Each row is a point on a landscape with many peaks, with its height.
From any point a climber steps to the highest of the 2 points nearest to it. It stops when none of these is higher. Distance is the straight distance between rows; heights are no part of it.
j_771 (h 348): [-0.69  1.50 -0.14  0.54  0.45 -1.84  1.52 -0.85 -0.40 -2.71  1.16  2.47
  1.06  1.12 -0.13  2.09 -2.66 -3.79  1.64  1.43  0.29  2.22]
j_334 (h 262): [-1.80  0.95  2.76  2.51  1.01 -0.80  1.34  0.84 -1.47 -1.49  1.41  2.48
  1.14  0.66 -0.18 -0.67 -1.91 -1.37  0.79  1.47  0.87  0.82]
j_977 (h 273): [-2.39  1.48  2.13  3.62  0.31 -0.13  0.41  1.71 -0.27  0.95  0.66  0.48
 -0.02  0.22  0.77 -0.93  0.10  1.89 -1.35  0.74 -0.63  0.83]
j_54 (h 264): [-0.64  0.68  1.19 -1.51  0.64 -0.22  1.00  0.67  0.51 -0.46  3.08 -1.00
  0.97  0.70 -1.53 -0.90 -3.64 -0.70 -0.32 -1.24  3.02  2.05]
j_48 (h 323): [-1.26  1.57 -0.71  0.95 -0.65 -3.23 -0.70  3.19 -1.45  2.07  0.44  1.21
 -0.48 -0.17 -1.96 -0.60 -0.15 -2.07 -0.21  1.01 -1.01  1.34]
j_862 (h 322): [ 3.93 -3.28  1.51 -1.40  0.87  1.67  0.37  0.63  1.53  0.24  0.36 -1.09
 -1.51 -2.15  0.13 -0.45  0.21  1.40  0.15 -1.67  0.97 -2.11]
j_448 (h 144): [ 2.09  1.87  0.05  1.96  2.39  0.29  2.32  1.50  1.35 -0.67 -2.74 -2.09
 -0.73  3.19  2.70  1.40  0.04  2.13 -1.15  0.13  0.85 -1.19]
j_834 (h 700): [-1.03 -0.14 -2.37 -0.04 -2.01 -1.63 -1.74 -2.38 -0.58 -1.96 -0.26  1.92
  0.18 -0.76  0.45  1.24  3.05 -2.18 -0.50  1.80 -1.01 -0.34]
j_358 (h 259): [-0.98 -0.16  1.20 -0.31  0.24 -0.77 -0.82  0.09  0.96  2.28  0.70 -1.44
 -0.73 -3.67 -1.54  0.57 -1.07  1.63  0.67 -0.46  0.42  0.86]
j_815 (h 419): [ 1.63  0.06  0.21 -1.66 -0.57 -0.29  2.69  0.03 -1.57 -1.74  0.54  1.83
  1.93  2.35  1.21 -0.72 -1.38 -4.14  0.39  0.82  0.87 -0.63]
j_101 (h 211): [-0.99  2.03  1.70  0.51 -0.38 -1.31 -0.06  0.12  0.81  1.28  1.12 -0.38
  0.38  1.54 -1.07 -0.98 -1.48  2.46 -0.72 -0.43  2.40  1.65]
j_493 (h 504): [ 0.36  1.75  0.29  1.11  2.73  3.41 -2.87  0.21  1.63 -0.16  0.10 -0.09
 -2.25  3.26  0.75 -0.78 -0.76  2.95 -1.31 -0.26  1.01 -1.16]
j_672 (h 607): [ 1.89 -0.27  0.15 -3.33 -0.67  1.34  0.86 -1.39 -0.86  2.64 -0.41 -2.11
  0.82  0.51  0.67 -0.96  1.53  1.41  0.49 -1.42 -0.86 -2.13]
j_326 (h 251): [ 1.09  0.69  0.72  0.18  0.21 -3.38 -2.88  0.37  1.80  1.22  0.09  0.21
 -0.41 -3.91 -2.53  0.67 -0.93 -1.07 -1.10 -0.12  0.40  1.12]
j_131 (h 534): [-1.07  1.12 -1.51  1.59  1.88  3.30 -2.70  0.38  0.92 -0.04  0.90 -0.40
 -3.09  2.24 -1.39  0.08 -0.66  2.75  0.64 -0.56 -0.11  0.35]
j_870 (h 331): [ 0.21  0.01  2.10  0.82  0.26  0.21  6.04 -1.27 -2.18 -0.60 -0.41  0.13
 -0.92  1.19  0.80 -1.66  0.12  0.19  0.80 -2.00 -1.80 -3.35]
j_144 (h 326): [-0.88  0.29 -1.08  1.06  0.91 -0.05 -2.36  3.04  1.16  2.58  1.68 -1.51
 -0.23 -1.29 -0.22  0.77  0.48  1.45  0.06 -0.44  0.40  1.97]
j_250 (h 541): [ 2.74  0.13  0.48 -3.25 -1.50 -0.31  2.79 -2.07 -1.85  0.52  0.43 -1.21
  2.28  0.96 -0.24 -2.80 -1.89  0.45  1.77 -2.27  0.12 -1.16]
j_935 (h 498): [-0.76  0.00 -0.02  0.50 -1.67  1.72  0.73 -1.62 -1.35 -0.84 -0.71  0.28
  1.98  0.88  1.63  0.33  1.23  1.90  0.50  0.79  0.02 -1.50]
j_237 (h 438): [-0.02 -0.49  1.50 -2.06 -0.91  0.71  1.59  1.03 -1.24  2.04 -0.89  0.11
 -0.92  3.16  0.17 -3.43  0.12 -0.04 -0.70  0.21 -1.76 -0.91]
j_39 (h 282): [-0.10  0.20 -1.74  0.83  0.80  1.04 -4.49  0.84  1.98  0.52 -0.26  1.10
 -2.43 -1.95 -3.06  0.77  0.67 -2.37 -1.10  0.46 -1.23  0.21]
j_929 (h 358): [-0.60  0.09  0.57 -1.71 -0.99 -0.50  0.35 -1.18 -0.76  0.74  1.25  0.06
 -0.42 -0.57 -0.29 -2.74 -0.79  2.23 -0.49 -0.67  0.20  0.16]
j_562 (h 364): [ 1.17 -1.07 -0.18 -0.43 -2.31  0.42 -0.05 -2.60 -0.35  0.68  1.48 -0.82
 -1.34 -2.92 -0.81 -0.09  0.06  2.38  1.27 -2.21  0.28 -0.36]
j_919 (h 291): [ 2.13 -1.79  2.66 -0.24 -0.13 -1.30  0.30 -0.23  1.00  0.07  0.47  0.10
 -2.10 -4.54  0.10 -0.21 -1.03  0.22 -0.35  0.49  0.58 -0.21]
j_854 (h 221): [ 0.13  0.96 -0.87  0.01  0.45 -1.98 -2.46  0.87  2.64  0.53 -0.85 -1.13
  1.07 -2.06 -1.18  2.82 -0.10 -0.86 -1.41  0.82  0.96  0.71]
j_518 (h 319): [ 0.09 -1.82  1.69  0.93  0.14  0.72  2.56  0.83 -0.62 -0.17 -2.53  1.14
 -0.13 -0.19  1.37 -0.14  1.04 -1.64 -1.51  0.82 -2.41 -2.21]
j_615 (h 518): [-1.23  1.71  0.56 -0.19 -0.32  0.21  2.48 -2.11 -1.75 -1.73  2.89  1.75
 -1.03  3.26  1.29 -2.09 -0.81  0.31  1.44 -0.32  1.11 -0.65]
j_290 (h 49): [ 1.39  0.83  0.99  1.28  1.45 -0.43  2.61  0.94 -1.41  1.89 -2.08 -0.81
 -2.19  3.70  1.48 -0.62  2.47  0.54  1.15  0.79 -0.73 -3.57]
j_814 (h 210): [ 0.33 -0.02  1.33  3.49 -0.06  0.77 -3.71  1.80  0.86  1.30  0.02  0.57
  1.03 -0.08 -0.68 -0.69 -0.85  0.68 -1.62  1.27 -0.38  1.12]
j_498 (h 391): [-1.70 -1.09  0.59 -1.11 -2.15  1.55  0.43 -0.12 -1.22  0.29 -0.25  0.88
 -0.70  1.04 -0.76 -3.34  0.11  0.74 -1.06  0.51 -0.52 -0.22]
j_571 (h 415): [-2.19  0.72 -1.18 -0.11 -0.99 -2.10 -0.75 -0.09 -0.79  0.60  0.46  0.13
  2.00 -1.28  0.17  1.75  1.26 -1.39  1.24 -0.31  0.42  0.68]
j_320 (h 495): [ 0.91 -0.62 -2.09 -3.04 -3.47 -0.15 -0.13 -2.35  1.27  0.12 -1.50  0.67
  1.54 -1.24  0.81  0.17 -0.11 -1.19 -1.97 -0.96 -0.52  0.57]
j_130 (h 502): [-1.75  0.41 -0.60  2.48  1.93  0.42 -3.12  1.87 -0.05  0.57 -0.17  0.38
 -0.07 -0.88 -0.41  1.53  0.03 -1.74  0.79  2.88 -2.61  1.04]
j_473 (h 436): [-2.19 -1.09 -2.25  0.90  1.11  1.56 -1.73  1.04  0.71 -0.99  0.62  0.96
  0.72 -0.84  1.38  3.44  1.17 -0.28  1.69  0.09 -1.13  0.99]
j_695 (h 290): [-2.46  0.74 -0.92  3.41  0.82  0.37 -1.96  3.61  0.00  1.94  1.39 -0.17
 -0.46  0.06 -0.01  2.03  1.60  0.08  1.07  0.00 -0.75  0.21]
j_255 (h 379): [ 1.52  0.03  0.00 -1.61 -1.53 -1.85  1.74 -2.86 -1.12  0.02  2.05  0.04
  0.06 -3.99 -0.82  0.53 -0.85  0.10  0.95 -2.16 -0.29  0.45]
j_836 (h 283): [-0.62  0.81 -1.94  0.79 -0.55 -2.09 -3.37  1.11  1.22  1.21 -0.24  2.35
 -1.27 -1.22 -1.53  1.13  0.65 -1.80 -2.09  1.31 -1.21  1.10]
j_618 (h 280): [-0.98 -0.83  0.93  2.55 -0.80  0.82  0.27  0.22 -0.45 -1.02 -1.76  2.15
 -0.35 -0.35  0.54  0.59 -0.22 -1.10 -0.66  1.71 -1.86 -0.17]
j_791 (h 332): [-0.48 -1.38 -1.70 -2.42  2.43  2.32 -3.73 -0.03 -0.54 -0.18  1.46  0.53
 -2.53 -1.98 -2.74  0.65 -0.71 -0.87  1.85 -1.50 -1.77  1.22]
j_76 (h 799): [-1.06  1.21 -1.29  0.88 -1.30 -2.82  0.16 -1.50 -0.43 -1.44 -0.94  2.46
  0.30 -1.16 -0.37  1.94 -0.01 -2.53  0.15  1.52 -1.82  0.42]
j_728 (h 28): [ 0.96  0.49  3.13  2.20  2.14 -0.99  3.31  1.80 -0.14 -1.26  0.68  0.04
  1.63  1.53  1.93 -0.94  0.58  0.77 -0.94  1.29  0.96 -0.89]
j_68 (h 460): [ 1.01 -0.47  1.14 -1.33 -0.22 -0.74  3.86  1.51 -1.12 -0.31  0.07  0.43
  2.38  3.06  0.78 -1.46 -1.51 -1.33  0.44 -0.44  2.03  0.13]
j_630 (h 561): [ 0.30  1.73  0.29 -2.60 -0.06 -1.50  2.36 -0.82 -0.26 -0.77 -0.47 -3.12
  1.89  2.26  0.94 -0.77 -0.52  3.29 -1.18 -0.23  2.25  0.86]
j_823 (h 339): [ 0.45 -2.24 -2.57  0.02 -1.24 -0.19 -2.81 -0.91  0.25 -0.06  0.84 -1.28
 -3.35 -3.00 -3.55  0.16  2.23 -0.82  0.75 -0.62 -1.43  0.72]
j_137 (h 521): [ 0.18 -0.61  0.52 -2.61 -0.90 -0.71  2.19 -1.60  0.03 -1.16  0.84 -4.22
  2.23 -0.27 -0.13 -0.63 -0.98  2.05 -0.66 -0.32  1.95  2.23]
j_45 (h 473): [-1.11 -1.06 -1.56 -1.07  0.49  2.27 -1.78 -1.11  1.01 -1.60  0.22  0.52
  1.74 -0.65  1.62  2.08  0.99  0.07 -0.12 -0.13  0.37 -0.48]
j_669 (h 88): [ 2.09  1.31 -0.88 -1.50  1.10  1.27 -0.78  1.83  0.98  2.86 -1.80 -2.21
 -2.20  3.58  0.72 -0.71  1.09  0.91 -0.45 -1.11  0.68 -3.00]
j_41 (h 123): [ 1.86  1.96 -0.95 -0.23  2.08 -1.13  3.10  1.31  0.54  1.59 -2.89 -2.42
 -0.98  4.49  3.28  1.91  1.29  0.63  0.39  1.38  0.14 -1.84]
j_583 (h 63): [ 3.12 -3.07  0.42 -2.12  0.10  1.21 -1.78  1.98  0.86  2.44 -1.72 -0.41
  0.35 -0.13  0.31 -1.05  0.18 -1.26 -1.69 -0.35  0.07 -1.73]
j_969 (h 371): [ 1.02 -0.69  0.58 -1.75 -1.89 -2.46 -0.33 -1.03  0.91 -0.24 -1.34  0.07
  0.61 -3.03 -1.96 -0.09 -1.19 -1.41 -0.38 -0.56  2.76 -1.06]
j_181 (h 163): [ 1.19  2.10  1.47  4.27  1.97 -0.90  2.22  0.80  0.56 -0.55 -1.75 -0.75
 -0.98  2.81  2.13 -0.83 -1.17  2.73 -0.96  0.88  0.69 -0.69]
j_670 (h 399): [-2.07  0.41 -0.98  0.86  2.48  2.77 -2.88  2.50  0.55 -0.68  1.44  1.38
  0.13 -0.25 -0.81  2.17 -0.61 -1.20  1.24 -0.55 -0.32  0.30]
j_911 (h 311): [-0.98 -1.10 -2.48 -0.75 -0.08  2.04 -3.84 -1.68 -0.17  0.28  0.35  0.13
 -0.86 -1.22 -1.28  2.13 -0.33 -1.12  1.10  0.02 -2.24  0.88]
j_788 (h 232): [-2.14  1.97  0.03  2.38  1.49 -2.84  2.20  4.06 -1.37  0.59  0.90  0.49
  1.15 -1.11  0.29  0.84  0.41 -2.30  1.02  0.25 -0.90  0.96]
j_828 (h 175): [ 1.42 -0.01  1.81  2.29  0.63  2.03 -2.08  2.70  1.67  0.95 -0.84 -0.27
  1.63  1.53  1.53 -0.92 -0.80  1.66 -1.91  0.68  0.85 -0.16]
j_861 (h 416): [ 1.60  2.31 -1.82 -2.50 -1.13 -4.56  0.13 -2.96  0.71  0.15  0.37  1.82
 -0.09 -1.12 -2.25  1.18 -1.31 -1.62  0.38 -0.96 -0.32  1.68]
j_226 (h 552): [ 0.64  1.56 -0.58  1.74  0.22  1.28 -0.66  0.04  1.74  0.52 -0.86 -0.42
 -2.51  2.67  1.00 -1.01  0.67  2.63 -1.26  0.26  1.31 -1.77]
j_499 (h 281): [ 0.08  0.80  0.37  1.36 -0.74 -2.88 -2.29  1.64 -0.15  1.61  0.55 -0.03
  0.78 -1.41 -2.14 -0.39 -1.86 -1.41 -1.06 -0.04  0.24  2.33]
j_882 (h 538): [ 1.73 -2.82 -1.11 -3.48  1.73  3.34 -1.95 -0.17  0.75 -0.30  0.15  0.52
  0.11  0.28  1.42 -0.73  1.12 -0.55  0.49 -0.96 -0.10 -2.40]
j_502 (h 447): [ 1.41  0.11 -2.31 -1.13 -2.48 -2.60 -1.53 -2.75  1.59  0.38 -1.06  1.45
  0.40 -1.51 -1.17  0.91 -0.48 -0.79 -0.39 -0.56 -0.27  1.27]
j_692 (h 637): [-0.09 -0.91 -1.53  0.31 -1.55  1.02  0.02 -1.51 -0.27 -1.94 -1.83  1.71
  0.44 -0.35  1.73  1.35  3.06 -1.63  0.17  0.73 -0.74 -1.41]
j_809 (h 529): [ 0.44 -2.46 -0.01  0.17 -0.32  2.84 -2.62  0.04  0.95  0.47 -0.07 -0.38
 -0.95 -0.31 -0.46 -0.49 -0.60  1.53  0.12 -0.60  0.18  0.40]
j_766 (h 296): [-0.01 -1.23 -1.90 -1.11 -3.40  0.69 -0.63 -3.72 -2.34  0.03 -0.04  0.38
  0.07 -0.99 -2.12 -1.80  1.74  0.25 -0.61 -0.07 -1.87  0.29]
j_816 (h 368): [-1.20  1.84 -0.95 -1.01 -2.13 -2.00 -0.67 -0.01 -1.43  1.00  1.07  1.70
 -0.08 -0.61 -2.47  0.30 -1.44 -2.35  0.76 -0.36 -0.74  1.65]
j_394 (h 614): [ 0.78  1.81 -0.47 -2.27  0.06 -1.14  3.65 -0.65 -0.23  0.41 -0.27 -2.09
  0.21  4.48  2.08 -1.35 -1.47  1.85 -0.35  0.20  0.54  0.42]
j_481 (h 261): [-1.10  1.06  0.57  4.70  1.24 -1.34  0.26  3.15 -0.54  1.07  0.57  0.09
  0.99 -1.24 -0.34  1.21  1.33 -0.65  0.92 -0.25 -0.49 -0.08]
j_531 (h 73): [ 1.54 -0.02 -0.57 -0.53  1.34  3.27 -0.20  1.83  1.25  0.53 -0.14 -0.15
 -1.36  3.75  2.11 -0.13  1.69  0.82  0.00 -1.12  0.20 -2.44]
j_956 (h 472): [-0.51 -0.78  0.18  3.37  0.71  1.32  2.33 -1.52 -0.30 -1.27 -0.38  0.51
 -0.46  0.12  2.24  1.45  1.49  2.66  1.34 -0.59 -0.79 -0.94]
j_604 (h 457): [-1.27  0.06 -0.22 -0.42 -1.50 -0.67  1.08 -0.92 -1.70 -1.35 -0.48  1.09
  2.72 -0.35  1.42  0.57 -0.26 -0.38  0.72  0.06 -0.10  0.41]
j_140 (h 60): [ 0.00 -0.59 -0.07  0.15  1.66  1.67  0.85  2.14 -0.59  1.52 -1.06  0.44
 -1.66  3.43  1.21 -0.44  3.75  0.33  0.59  0.37 -0.12 -3.32]
j_936 (h 245): [-0.62 -0.46  0.77  2.09 -1.18 -0.78 -2.82  1.69  0.22  1.66  0.77  0.05
 -1.21 -0.98 -2.32 -2.02 -0.66  1.42 -1.56  0.08  0.31  1.38]
j_580 (h 186): [-1.33  0.54  0.01  0.97  1.04 -0.25 -1.91  0.97  2.34 -0.77 -1.05  0.53
  1.93 -1.17  0.87  2.70  0.85 -1.44 -1.49  1.91  0.58 -0.23]
j_960 (h 417): [-2.40  0.18  0.67  2.85  1.60 -1.29  2.73  0.37 -0.24 -0.55 -0.08 -0.66
  1.20 -2.06  1.17  2.84  0.44  0.44  1.70  0.18 -0.88  0.69]
j_406 (h 544): [ 2.42 -2.34 -1.33 -2.95 -2.08  0.73 -0.61 -1.83 -0.07  1.19 -1.66 -0.09
  0.12 -1.85 -0.12 -1.24  0.78 -0.74 -1.91 -0.65 -1.83 -1.09]
j_491 (h 312): [-0.23 -1.78 -0.51 -0.39  0.29  2.14 -4.34 -0.39  0.85 -1.53  0.61  0.19
 -2.36 -2.39 -3.26 -0.74  1.05 -1.37 -0.66  1.48 -0.70  0.52]
j_722 (h 506): [ 0.67  0.83  0.47 -2.74 -1.26  0.59  1.86 -1.09 -1.12 -0.40  1.20 -0.97
  1.82  2.90  0.58 -2.29 -2.44  0.02  0.95 -0.76  1.59  0.35]
j_730 (h 363): [ 0.02  0.74 -1.58 -0.34  2.21  0.09 -3.51  2.83  1.34  1.09  1.00  0.34
  0.74 -1.17 -0.58  2.24 -0.01 -1.31  0.44 -0.72 -0.89  1.30]
j_175 (h 581): [-2.05 -0.96 -1.09  0.89  0.42  3.40 -2.73 -0.26 -0.41 -0.26  0.15 -0.99
 -2.01  1.13 -2.21 -0.84  0.43  0.77  0.82 -0.33 -0.81  0.72]
j_845 (h 353): [ 0.80 -1.92 -1.35 -0.28 -0.11  1.71 -1.74 -1.91  0.07 -0.22  1.89 -1.18
 -2.87 -2.78 -1.89 -0.57  1.84  1.10  1.89 -0.90 -0.76 -0.67]
j_496 (h 366): [-1.64  0.25  0.39 -0.59  0.66 -2.16  0.68  1.78 -1.03 -1.08  1.70 -1.46
  2.24  0.90 -0.96  0.78 -1.24 -0.27  0.15  0.74  1.69  4.21]
j_665 (h 84): [ 1.39 -1.03  1.06 -0.88  0.54  0.31 -0.35  2.88  0.34  2.28 -2.00 -0.35
  1.51  1.34  1.77 -1.38  0.89 -0.35 -1.09  0.73  0.28 -0.89]
j_459 (h 13): [-0.25  0.02  1.96  0.51  0.64 -0.39  1.55  2.11  0.67 -0.86 -0.35 -2.06
  2.27  2.09  1.72 -0.51  0.08  1.94 -1.45  1.25  2.28  0.10]
j_397 (h 494): [ 0.21  0.30  0.59 -1.39 -0.88  1.71  1.46  0.29 -0.01  1.59 -2.02 -0.16
  0.07  2.80  2.10 -1.09 -0.23  2.01 -0.35  0.54 -1.09 -0.97]
j_482 (h 395): [ 0.35  1.35 -2.16 -2.26 -1.95 -2.01  0.49 -2.72 -1.41  0.93  1.46  1.35
 -0.19 -2.55 -2.34  0.75 -0.66 -2.33  0.89 -1.60 -1.02  1.27]
j_126 (h 503): [-1.10  1.22 -0.80  2.66 -0.08  1.20  0.26 -0.36  0.90 -0.62 -0.31 -0.09
 -1.22  1.82  2.08  0.56  0.64  2.58  1.35 -0.75  1.01 -0.71]
j_78 (h 487): [ 0.78 -2.09  0.16 -3.14 -0.66  0.22  1.59 -0.59  1.24 -0.12 -0.31 -3.80
  1.94 -2.51  0.18  1.30  0.31  1.73 -0.91 -1.36  1.88  0.70]
j_59 (h 334): [ 3.20 -3.06  0.73 -0.16  1.23  3.04 -0.09 -1.18  0.44 -1.00  1.19 -0.40
 -3.04 -2.46 -0.70  0.70 -0.75  1.60  0.90 -1.29 -0.67 -0.55]
j_238 (h 448): [ 0.01 -1.03  1.31  3.18  1.19 -1.24  3.20 -1.61 -0.57 -1.84 -1.58 -0.10
  1.01 -1.39  0.92  1.45  0.27  1.36  1.72 -0.74  0.02 -0.62]
j_413 (h 553): [ 1.39  1.08  1.54 -0.49  0.68 -0.34  3.67  1.40  0.12  1.29 -1.11 -1.04
 -0.32  3.72  2.78 -1.08  0.33  1.33 -0.43  0.47 -0.53 -0.09]
j_687 (h 308): [-1.46 -0.24  2.57  4.61  0.97  0.09  0.94  0.70  0.29 -0.82  0.17  0.48
 -1.53 -1.09 -0.18 -0.19  1.23  0.71 -1.24 -0.40 -1.50 -1.36]
j_547 (h 380): [-0.55  0.70 -0.37 -1.32 -1.73 -2.20  0.65 -0.75 -0.22 -0.14  0.74 -1.11
  2.18 -1.49 -1.40  0.77 -0.56 -1.13 -0.18 -1.05  2.23  1.16]
j_627 (h 579): [ 0.46 -2.32 -0.70 -1.32 -0.05  3.21 -0.76  0.02 -0.26 -1.18 -0.66  1.15
  0.16  1.43  1.27  0.10  2.11 -1.30 -0.57  0.61 -1.40 -2.25]
j_662 (h 367): [-1.66  0.59 -0.51  2.41  3.20  3.47 -0.74  2.28  0.51 -2.03  0.68  0.80
 -0.19  1.19  0.56  3.00 -0.85  0.99  0.46 -1.32 -0.50  0.45]
j_345 (h 236): [-0.84  0.25  0.36 -0.21 -0.39 -0.26  0.10 -0.01  2.03  1.55  1.40 -2.01
  0.33 -1.01 -0.28  0.31 -1.36  2.75 -0.77 -1.59  1.77  1.99]
j_284 (h 446): [ 1.01 -1.84  0.17 -0.11 -0.41 -1.84 -1.45 -0.18  0.61  0.13 -1.38 -1.13
  1.99 -1.66  0.13 -0.12 -1.87  0.79  0.04 -0.21  1.69  1.98]
j_361 (h 150): [-0.94  0.70  1.02 -0.33 -0.67 -1.70  0.15  1.11  1.11 -1.16 -1.26  1.66
  1.73 -1.23  0.71  0.37 -0.17 -1.68 -2.51  1.61  1.33  0.44]
j_205 (h 317): [ 0.09 -0.35 -2.91 -0.66 -2.77 -1.37 -1.96 -3.04 -1.09  0.34 -0.45 -0.67
 -1.64 -1.86 -2.60 -0.33  2.58 -1.33  0.51  0.19 -2.82  1.06]
j_454 (h 452): [ 1.71 -1.88 -0.43 -3.02  0.03  1.47 -0.39 -0.27  2.18  0.08 -1.69 -1.47
  2.02 -2.30  1.16  1.32 -0.27 -0.68 -0.86 -1.54  1.24 -0.05]
j_492 (h 354): [-0.32 -0.54  1.09  0.46 -0.81  0.57  4.08 -0.44 -1.99 -0.27 -0.98  1.34
  0.85  1.55  1.50 -2.01  0.57 -1.00  0.13  0.02 -1.75 -1.92]
j_897 (h 284): [-0.77 -1.87 -1.40  0.43 -1.09  1.47 -2.92 -0.59  0.04 -1.64 -0.93  0.87
 -0.97 -0.51 -1.12  0.02  1.30 -1.19 -0.70  1.58  0.00 -0.31]
j_600 (h 327): [-1.86  1.40  0.71 -0.78  0.15 -1.58  0.16 -0.10 -0.67 -0.85  1.92  0.32
  1.83  0.26 -0.76  0.27 -2.97 -2.73  1.84  0.75  1.31  3.30]
j_273 (h 122): [-0.36  1.34  0.17 -2.55 -0.65 -1.78  1.42 -0.16  0.43 -1.55  0.15  1.93
  1.83  0.27 -0.61 -0.09  0.04 -3.06 -2.05  0.49  2.37  0.25]
j_211 (h 337): [-0.34  0.60  1.19  4.38  2.13  2.79  0.00  1.02  1.49 -0.60 -0.05  0.67
 -0.71 -0.64 -0.04  2.19  0.17  0.55 -0.68 -0.98 -1.62 -0.09]
j_619 (h 99): [ 0.38 -0.07  0.29 -2.37 -2.16 -1.64  3.74  0.72 -0.19 -1.77 -1.27  0.22
  2.97  0.56  1.20  0.60  0.03 -2.13 -1.52  0.04  1.00 -0.35]
j_370 (h 307): [ 1.90 -2.05  2.48 -2.23 -0.80 -0.51  1.84  0.17  1.37  1.06  0.42 -0.57
 -0.37 -2.62 -0.16 -1.06 -0.95  1.21 -1.12 -1.53  0.72 -0.69]
j_898 (h 114): [-0.18 -1.32  0.43  0.07 -1.10  0.61 -1.06  1.93  1.62  0.50 -1.36  0.57
  0.17 -0.10  1.36 -1.01  0.52 -0.97 -2.81  1.13  1.07  0.24]
j_876 (h 289): [-0.39 -1.60 -1.40 -1.00 -0.58 -0.01 -2.48 -3.26 -0.15  0.52  0.46 -0.52
 -0.42 -3.02 -0.22 -0.52  0.00  0.34  0.73  0.67 -2.19  0.94]
j_463 (h 185): [ 0.18  2.68  1.67  1.70  0.10 -1.04  1.19  0.32  0.11  0.54 -0.84 -0.82
 -0.49  3.02  0.62 -1.85 -1.46  2.41 -1.44  0.96  1.92  0.01]
j_954 (h 292): [-1.10  0.72  1.51 -0.62 -0.35 -0.31  0.50  0.38 -0.74 -1.30  1.62  1.86
  0.79  1.36 -0.51 -1.91 -2.49 -1.42 -0.12  0.76  2.59  1.41]
j_661 (h 507): [ 0.29 -1.52 -0.65 -2.66  1.56  3.58 -2.89 -1.15  2.20 -1.47  0.54  0.32
 -0.17 -2.20 -0.10  0.62 -0.29  0.01 -0.19 -0.63  0.52 -1.16]
j_386 (h 412): [ 2.39 -1.45 -1.01 -2.69 -0.70 -0.48 -1.50 -1.76  3.42  0.03 -2.24 -0.45
 -0.40 -1.88 -0.46  1.20  0.00 -1.51 -1.55 -0.13  0.90 -1.32]
j_803 (h 276): [ 0.20 -1.03  1.78  0.79 -0.11 -1.90 -0.26 -0.72 -0.23  0.71  1.11 -0.70
 -2.80 -4.58 -2.11 -0.94 -0.56  0.99  1.27  0.89 -0.76  0.69]
j_252 (h 344): [ 1.87 -1.92 -1.31 -0.71  1.84  1.91 -2.32 -1.50 -0.36 -0.57  2.19  0.61
 -3.56 -2.92 -1.68  0.91 -0.24  0.52  1.85 -2.53 -1.31  0.52]
j_437 (h 105): [ 1.43  3.16 -0.69 -1.52  0.47 -0.68  1.52  0.33 -0.07  2.70 -1.67 -2.61
 -1.13  3.66  2.08 -0.51  1.47  1.38  0.05  0.00  1.01 -3.05]
j_234 (h 248): [-1.86 -0.86 -0.39  2.64 -0.40 -0.69 -2.45 -0.43 -0.92 -1.35 -2.15  2.09
 -1.05 -0.62 -1.03  0.16  0.93 -1.83 -0.29  2.97 -1.58  0.84]
j_887 (h 321): [ 1.06 -0.90 -2.37 -0.23 -0.31 -2.60 -3.52 -0.44  0.14  1.24  0.70  0.50
 -1.96 -2.97 -2.35  0.76  1.66 -1.49  0.51 -0.12 -0.33 -0.14]
j_711 (h 489): [ 1.39 -2.17  0.17  0.31  1.63  1.02 -2.79  0.36  1.94  0.80 -0.21 -1.57
  0.29 -2.23 -0.21  0.99 -1.71  1.38  0.05 -1.26  0.92  1.23]
j_281 (h 539): [-2.46  2.54 -0.91  1.09 -1.39 -0.18  1.29 -2.19 -2.38 -0.18  0.66  0.19
  0.85  1.65  1.47  0.10  0.63  3.04  1.51 -0.02 -0.63 -0.73]
j_375 (h 234): [-2.96  2.36  0.47  1.69  0.30 -1.03 -0.83  0.99  1.92  0.89  1.17 -1.11
 -0.23  1.25  1.09 -0.13  0.14  3.12 -0.79  0.40  1.13  0.84]
j_173 (h 385): [ 0.11  0.55  2.62 -1.62  0.69  0.42  4.76 -0.17 -2.31 -0.89 -0.13  1.51
  0.64  2.31  1.39 -1.23 -0.86 -3.36  1.60  0.38 -0.82 -1.57]
j_227 (h 582): [-2.85  2.05  0.96  2.80  0.10 -1.59  2.35 -1.03 -2.75 -0.96  1.17  0.89
 -0.31  1.23 -0.03  0.76  0.12  1.48  3.10  0.30 -0.26 -0.42]
j_839 (h 406): [ 0.67 -1.03  0.56  0.18 -0.45 -2.14  0.27  0.72 -0.90 -1.22 -0.27 -0.92
  2.68  1.15  0.62 -0.63 -1.32  1.08 -0.10  0.70  1.65  3.02]
j_738 (h 640): [-2.33 -0.82 -2.36  0.80 -0.07  1.59 -3.15  0.75 -1.34  0.15  0.69 -1.37
 -1.96 -0.43 -2.67  0.16  2.39 -0.12  1.78  1.23 -2.02  0.34]
j_723 (h 382): [ 1.26  1.76 -1.09 -0.95 -0.61 -0.34  1.45 -2.78 -0.49 -2.72  0.77  2.61
  1.66  1.64  0.09  0.53 -2.38 -4.67  0.43  1.41  0.20  0.56]
j_63 (h 682): [-0.26  2.86  1.09 -0.19  0.77 -1.17  5.14  0.21 -0.18 -1.86 -0.18 -1.41
 -0.03  4.95  1.53 -0.40 -1.45  1.44 -0.86 -0.28  1.99  0.28]
j_629 (h 570): [ 2.16  1.56 -0.38 -3.18 -1.32  0.55  2.33 -2.05 -3.05  1.48 -0.25 -0.92
  3.11  1.27  1.46 -2.25  0.84  0.35  0.77 -1.12 -0.77 -1.27]
j_793 (h 39): [ 1.60 -0.05  2.29  2.16  2.87 -0.62  3.08  1.96 -1.14  0.10 -1.38  0.67
 -0.72  2.49  2.42 -1.67  1.42  0.90  0.30  0.70  0.05 -2.59]
j_313 (h 365): [ 0.79 -0.41  0.25 -2.96 -2.36 -0.30  1.89 -2.65 -1.74  0.16  2.20  0.58
 -0.19 -2.02 -0.71 -2.62 -0.75  0.30  0.14 -1.94 -0.26  0.02]
j_215 (h 546): [-1.62  0.25  1.04  1.39  0.15  0.05  2.80 -1.95 -2.82 -2.78  1.71  1.56
 -0.43  1.60 -0.08 -0.85  0.37 -0.72  2.32  0.29 -0.60 -0.83]
j_751 (h 573): [-2.51 -0.86 -1.16  1.92  2.15  2.43 -3.29  1.03 -0.46 -1.47 -0.42 -0.28
 -1.61 -0.09 -2.18  1.45  1.06 -2.01  1.65  1.91 -2.54  0.60]

Call two points neighbours if one is among the 2 nearest of the other. Go from one point of each pair to the other, from neighbour to neighbour, staying as high as possible. Name the lowest point that can't be avoided.
j_491 / j_738 => j_39
j_227 / j_63 => j_397
j_738 / j_226 => j_493
j_227 / j_672 => j_722

Where does a climber stop that starts at each point below?
j_828 => j_406
j_345 => j_845
j_580 => j_406
j_54 => j_738
